Points, in no order, along strands that fork and pass close to each other.
Two points are linked if the straight distance between their rows is under 141.
k_684: [-38  -3 -45 -15   5 -22 -18 -24 -53  25 -15  16  25  19  44   8   7 -44
  17   7 -70  -2  82 -20 -54]
k_978: [-44 -32  39   9  44  13  56 -64  82  75  18  37 -12  40   1 -24 -34  12
  21 -15  35  52 -25 -37 -30]
k_559: [  0  63  36  12  69  -1 -25  -7 -16 -44   9  58 -45  -7 -43 -25  10 -10
 -20   9 -68  42 -20 -42 -41]
k_888: [ 20 -19  -8  -5 -36  32  44  16  -9 -46 -11  11  76 -27  -9 -25 -30   3
 -25  48  61 -11  24  54  40]
k_327: [ 56  -6  40  -8 -31  65 -21 -10  31 -56  18  38  16  31  -8  37 -49   5
  18  17  19 -12  -9  -4 -33]
k_875: [ 24  -8   7  22   5 -30 -51  -8 -25  29 -36  57  39  44  33  66 -12 -35
 -19 -56 -30  -5  29 -62 -54]
k_337: [ 13  32  26 -41   5  83   3 -47  45 -50  26   2 -35  13 -52 -22 -38  -4
  30  31 -30  22 -11  13   5]
k_652: [-19 -25 -37  -7  -4   2   6  31  72 -10   5   0 -33  23 -38   8 -32 -15
  37 -39  -9 -31  13   0  76]
k_211: [-14 -36 -21  90  32 -30 -46  67  15   5  41  -1  26  -4 -29 -11  59  -1
  12  61  51  19  67   0  26]
k_857: [-39 -11  26 -77  26  52  40 -70  15  40  -5   0 -10   9  13   5  25  30
  19  17 -46  35 -33 -36 -33]
k_474: [-29   1  56  -3  -2   4  10  44  23   0 -14 -58  22  26  60 -28 -37 -16
 -79 -27 -38 -45  -3  -3  21]
k_456: [ 36  48  27  47 -17 -23 -51 -17   3  44  31 -49 -34  35  17  28   4 -17
 -34 -64  32 -18 -18 -15 -13]
k_11: [-41  20   2   9  53   5  -7  45  39   3 -16 -65 -32   7 -23 -20  22 -24
 -24 -23 -53 -23  -2  -6  96]
k_909: [ 33 -15  36   6 -15 -34 -12 -28 -19  33 -46  54 -39  21  56  42 -20   1
 -15 -67 -37 -18 -14 -30 -66]
k_272: [-39  -1 -15 -63  23  43  -9 -64 -13  44   9   4   2  26  30  20  25 -23
  20  21 -73  27  43 -38 -54]
k_639: [ 47  -2   0 -23 -10  44 -51  11 -23 -45  15  10  -8  -5   5  42 -19 -11
  11  22  -1  -1  17  31 -30]
k_445: [-37 -28   8 -31  -6  23  83 -19  -4 -48  32  38  58  43 -30   6 -24  38
  25  26  17   2 -50  17  -8]
k_895: [ 34 -10 -22 -43 -10  54  23 -59  -3 -41   3   5  17 -41 -51   7   2  18
  56  56  44  41 -29  54  25]
k_273: [-49 -26 -10 -37  13  -5  28 -17  33  56  10 -21 -38  41  25  46  10  34
  30 -55 -10 -13 -52 -32 -12]
k_611: [ 49 -56  13  25  22  -7 -32  21   1  -1 -51  23  50  13  42  35  34  38
  49   5 -33 -30  76 -24 -11]
k_315: [ -7  38  -4  21   3  -7   7 -20  11  24  59 -81 -77  28 -27   6  57  43
  56 -23   8 -29 -10  -2   7]
k_894: [-10   3  13 -41 -29  24 -10 -27 -31 -10  26  19  36  42  25  65  10  15
   7   9  -5  -9 -50 -31 -72]
k_3: [-14 -32 -41   4 -33 -35  -6  75 -33   1 -19  11  30 -25  41  -2 -37 -22
 -48  -8  22 -26  29  23   2]
k_821: [-20  -5 -19 -33 -46  23  38 -10  60 -24  10  29   2  43 -30   3 -55 -26
  14 -29   3 -22  -9 -12  36]
k_247: [ 24  -9 -18   5 -48 -12  54 -69   3  11  30  12  41  31 -53  22  -2  39
  56 -17  82   4 -56  16   4]
k_534: [-70 -72 -39  -3  18 -39  12  39 -15  23  -7  39  79  21  38  17   4  12
  34  16   0 -13  24 -30 -36]
k_268: [ 29  33  23  47  20 -32 -42  13  12   6  30  11 -83  17  -9  16 -33 -35
 -40 -76   7  17 -25   0 -13]
k_197: [ 15  20  -1  17  10  -4 -35  61  -7 -43  42 -42 -51 -35 -21 -21  15 -21
 -58  17   6  22  18  42  33]
k_977: [  2   4 -51 -16 -50 -45  21  -5 -18  21 -75  37  16 -61 -17 -16  -7 -22
  -5 -20  20  -4 -16  -6  44]
k_814: [-54 -32 -27 -13  21 -24   6  60 -25 -23  17   1  50   5  10  25  25  26
  15  22   1 -10 -23 -10 -18]
k_712: [ -1  67 -27  33 -25 -37 -37  13 -14  18   1 -24  34 -24 -56  -5  31 -50
 -54 -10  46   6 -31 -40  58]
k_288: [ -1 -61 -11 -28   5  -5  33 -32  20  18 -31  32   3  -6  21   9  18  54
  80  12  -9  11   4  10 -18]
k_302: [  9  27   0  32  35 -12 -46 -44 -12  73  14 -59  -6 -24   4   1  79   5
  21  35  40  30  -6  -4  -4]
k_432: [ 14   0 -16 -15  16  27 -22  -4  -2 -27  59 -36  -6 -25 -29   9  36  29
  52  66  38  25  -8  51   1]
k_222: [-65 -14 -66 -37  20 -11 -13  67 -47 -27 -29  24  67   1 -22  41   9 -26
  -8   7 -43 -11  -8 -40   4]
k_955: [-32  47 -16 -21  -8  22  20 -18   7 -59  66  13 -44  23 -48 -46 -24  -8
  26  33 -24   7   0  15 -18]
k_136: [ 34  -7 -34  67 -11 -45 -39  34 -35  -2  -2  10  39 -25 -27   0  73   3
  37  37  22  -7  83 -10   7]
k_564: [-13  27 -23  25  11 -53 -38   4 -82   1  -4  31  13  33  24  33  14 -38
 -10 -34 -53  -4  44 -32 -70]
k_406: [-22  37  33 -21  70  21  -8  16   3  -6   8 -79 -62  19  -7  -2  16   9
 -18 -18 -90  -1 -13   9  32]
k_218: [ 27  37   4  19  29  -9 -58   9  -9   2  21 -24 -86 -44 -16  -3 -10 -48
 -51 -27  11  46 -17  43  19]
k_39: [  7 -16   3 -17  33   4  27  12  13 -22 -48  78  13 -60 -34  -3 -33   5
 -28   4  48  43 -76   4  32]
k_56: [-59 -24  27 -31  67  15  31 -18  42  51  11  -4 -11  26  18   5   0  49
  12   1 -11  29 -45 -39 -25]
k_457: [ 37 -26  27   1  12  15   6 -45  29  21 -27  58 -10 -53   1  -8 -47   4
  -3   5  62  64 -71  13 -24]
k_967: [ -9 -18  15  16 -30 -26  20  70 -10 -15 -40  -5  13  -2  57 -30 -50 -24
 -66 -36 -28 -55  37   6  10]
k_697: [ 24   1  50  58  16 -49 -11  32 -19 -12   4  21 -11 -24  56 -51  -8  14
 -61   9  14  11  21   2 -56]
k_216: [-20  -3 -11  -7 -61 -29  28   6 -18  13  25 -78  -9  15  38  -4  17  28
  25 -24   3 -60  -8  27  -4]
k_322: [ 33  -6  45  64   6 -28 -47  69  -7 -19  32  11  -1  24  49   4 -29  -6
 -65 -17  12 -13  52   7 -46]
k_346: [ 24  -5 -36 -28 -16  12 -37 -30 -37  -1  25  -9   6 -30  24  11  16  -1
  37  53  23  18  24  41 -44]
k_582: [-11   3   2 -71 -58  27  12 -34 -28   9 -15 -20  24  13  53  32   0 -14
 -23  -2 -34 -20 -28  -6 -28]
k_97: [  46   43   13   30  -25   -5  -49  -12   -6   30   31 -102  -38   17
   -2   32   54   14    6  -38   17  -33   -3    9   29]
k_855: [  5  12 -11  60  13 -46 -28  75 -59 -59  49 -35 -66 -20 -21 -14  50 -15
 -57   3 -37  27  38  26  -2]
k_906: [ 31  39  58  -8   3  26   6  -4  24 -31 -18 -47 -46  19   0  -8   7  27
  -9 -36 -59 -40 -27  -4  31]
k_885: [ -2 -71  23 -12  -3  -6  35  17  15 -10 -30  37  58  17  57   5  -6  52
  36  20 -11 -18  28 -10 -30]
k_689: [ 74  -6  79  40  16   6 -24 -21  16   0 -21  12   0 -41  45 -56 -24  23
 -26  29  28  24  29  15 -41]
k_996: [ -62   39   21  -40   52   24   19  -31  -24   63   -2  -87  -50   22
   34  -28   21   -8  -30   -5 -101    0   16  -11   -8]
k_774: [ 50  45  77  25  14  -1  -4  14   9 -33 -13 -28 -50 -31  -4 -37  18  26
 -52  -9  -7   0 -46  14  19]
k_267: [ 11  12   1 -30  35  30  -7 -30  -8 -41 -24  76  -4  -8 -32   1   0  -5
  27  33 -40  35 -12 -28 -30]
k_817: [-16  16 -43  28  21 -34 -34  27 -42   1 -10 -20  -5 -23 -18 -14  58 -28
  16  20 -40  -7  60   3  30]
k_597: [  6  -7 -29   0 -70 -39  28 -41 -13  33  16 -26   6  -7   7  -1  15  39
  47  -6  66 -18 -22  35  -1]
k_236: [ 39   4  19  36 -24  36   6   6  42 -25 -35  30  71  19   3 -32 -21 -28
 -10  11   2 -39  82 -36  39]
k_478: [-15   3  26 -33   7  35  10  25  34 -24 -22 -18  31  -6  17 -21 -40 -16
 -66  11   2  -3 -27   5  44]
k_162: [-65  18  -1   6  43   4   8 -20 -11  87  19 -95 -48  53  30  14  33 -10
   9 -24 -55 -22  34 -23   4]
k_501: [  54   20   13   14  -37  -22   -5  -42   -5    0   -3   31 -108  -46
    7  -26  -39    0    1  -31   26   13  -49   43  -40]
k_113: [  6 -23  39 -55  -9  87  17 -21  35 -55  20  61  -3  13 -24  18 -80  -3
   2  40 -11  27 -39  20 -36]
k_835: [ 22  11 -41  12 -61  10   6  49 -16 -46  12 -16  61 -28 -63  -6   9  -7
 -15  39  74 -15  19  31  66]
k_852: [-50  -6 -56 -19  40   1 -25  57 -24  -8 -28 -13  31 -24 -23   7  19 -46
 -13  21 -41  -8  30   3  54]
k_613: [ 56 -15  21   9  -6  62  15  47  14 -57 -53  34  91 -19  -2 -13 -17   9
 -29  45  25 -26  55   0  29]
k_747: [ 21  50 -26 -10   0 -11 -33 -17 -47 -27   7  23 -43 -68 -23 -20   4 -31
 -23  20  20  42 -36  28 -12]
k_67: [-38  22 -34  33 -14 -49 -39  56   8  33  32 -33  27  35 -41  33  -3 -42
 -38 -51  29 -20 -22 -38  46]
k_878: [ 38  -8  33   0 -19 -28 -12  -7 -26  -4   3  42 -73   2  47  18 -41  17
   0 -30 -19 -10 -24  26 -76]
k_363: [ 11 -17 -57   2 -53 -22 -19  61  -4  -7  -2  27  38 -21 -25  24 -40 -21
 -26  -4  75 -14   7  11  28]
k_51: [ -6 -32 -28  14   2 -22  -7  64  35  13 -24 -56 -29  -7 -24  10  16   0
  19 -38 -22 -46  20  25 107]
k_234: [-50   3  -5  -4 -18   2  60   1  21  -3  40 -70 -18  42 -12 -16  28  46
  64   4 -10 -47  -9  13  20]
k_55: [-23  34 -30  24  14 -55 -16 -20   9  61 -25  14  -8 -18 -31  -1  24 -30
 -17 -41  26  20 -51 -53  32]
k_355: [  5 -41  33 -13  -8  22  74 -68  17  13  32   9  32  43 -12  22 -14  69
  44   4  64  19 -77  23 -23]
k_938: [-55 -28 -21  27  20 -44   7  11  17  74  21 -36 -34  57  26  25  12  11
  37 -61 -16 -34  16 -24  -9]
k_687: [-42  11  -8 -30 -26   8  97 -69  -7 -29  45  21  -5  33 -30 -53 -23  21
  41  32 -13  13 -12  26 -26]
k_672: [ 63 -13  17  14  15  26 -20  52 -19 -59 -56  35  42 -18   7  16  20  27
   5  18 -29 -33  57 -14   5]
k_970: [-20   0 -38   4  24 -64  -7  36 -19  26 -71  28  -4 -41 -19  11  15 -11
 -30 -55 -18   1 -51 -36  49]
k_93: [  4  26   9  62   2 -23 -55  76 -38 -27  51 -43  28  48  14  32   9 -39
 -67 -27  -8 -17  61  -1 -15]
k_306: [  4 -21 -28 -21  42   5  -4 -42  24  12 -35  51 -15 -32 -30  13  20  15
  63   3 -10  40 -28 -22   1]
k_45: [ 23  28  -5 -10  -8  15  -1 -86  -2  77   4 -61 -59 -40  13 -17  36  21
  39  10  40  18 -21  18  -6]
k_579: [-32  -5 -10  -6 -50  23  39  -6  42 -12 -17  42  75  50   0 -17 -33 -43
 -12 -10 -17 -33  44 -49  20]
k_980: [ 64  -7  -4  -7  12  38  18  -7   0 -66 -41  42   9 -75 -40 -29   1  24
  34  47  21  33   6  43  29]
k_893: [-25   2 -20  28 -47 -18  -5  44  21  15   1 -25  76  43 -14   7 -22 -45
 -17 -26  17 -50  31 -48  41]
k_731: [-22 -23   9 -77   3  37   6  -3  17  21 -34 -37 -19 -11  44  11 -19 -11
 -28  -7 -46   3 -16  24  32]
k_295: [  3  -1  -9  68  28 -12  -5  21  -2 -17  22  27  51 -35 -44 -46  35  -9
 -19  71  72  46  29   7  31]
k_183: [ 46  -5  51  -1 -32  12  27 -56  17  11  -4 -21 -18 -23  51 -52 -22  41
  14  21  20   4  18  46 -33]
k_321: [  4 -17   6 -37 -22  41  30 -74  29  48  22 -39 -56  -4  35 -22 -19  18
  37  14  17  13  10  38 -22]
k_453: [ -9 -29  43  -2  28  20  42 -73  42  31 -22  84  15   0   6 -27 -34   3
   8  -3  20  62 -40 -34 -41]
k_656: [ 12  36 -51 -16 -46 -25  11 -12 -62 -21 -39  48   0 -80 -15 -46   0 -29
 -27  27  19  13  -3  27   4]

Follow the links from the first point to the second, and from the first to the third. Name the last point that the two ways share.
k_457, k_852, k_197 | k_579
k_978, k_613, k_597 | k_579
k_501, k_579, k_453 | k_56
k_656, k_295, k_363 | k_613

A fork is a point with three links. Follow the links from the first point to the second and name the forks in between, in order.
k_611, k_39 | k_613, k_579, k_406, k_56
k_11, k_731 | k_579, k_613
k_478, k_218 | k_613, k_579
k_267, k_835 | k_885, k_613
k_56, k_855 | k_406, k_579, k_218
k_977, k_337 | k_218
k_814, k_445 | k_885, k_613, k_579, k_218
k_273, k_967 | k_406, k_579, k_613
k_306, k_67 | k_885, k_613, k_579
k_315, k_672 | k_218, k_579, k_613

Name the points in between on the shortest way along the links from the first point to the second, in order.
k_474, k_456 | k_967, k_3, k_363, k_835, k_888, k_613, k_236, k_579, k_893, k_67, k_712, k_55, k_970, k_977, k_656, k_747, k_218, k_268
k_672, k_938 | k_613, k_236, k_579, k_821, k_652, k_51, k_11, k_406, k_996, k_162
k_3, k_852 | k_363, k_835, k_888, k_613, k_672, k_611, k_885, k_534, k_814, k_222
k_97, k_113 | k_315, k_234, k_216, k_597, k_247, k_355, k_445, k_687, k_955, k_337
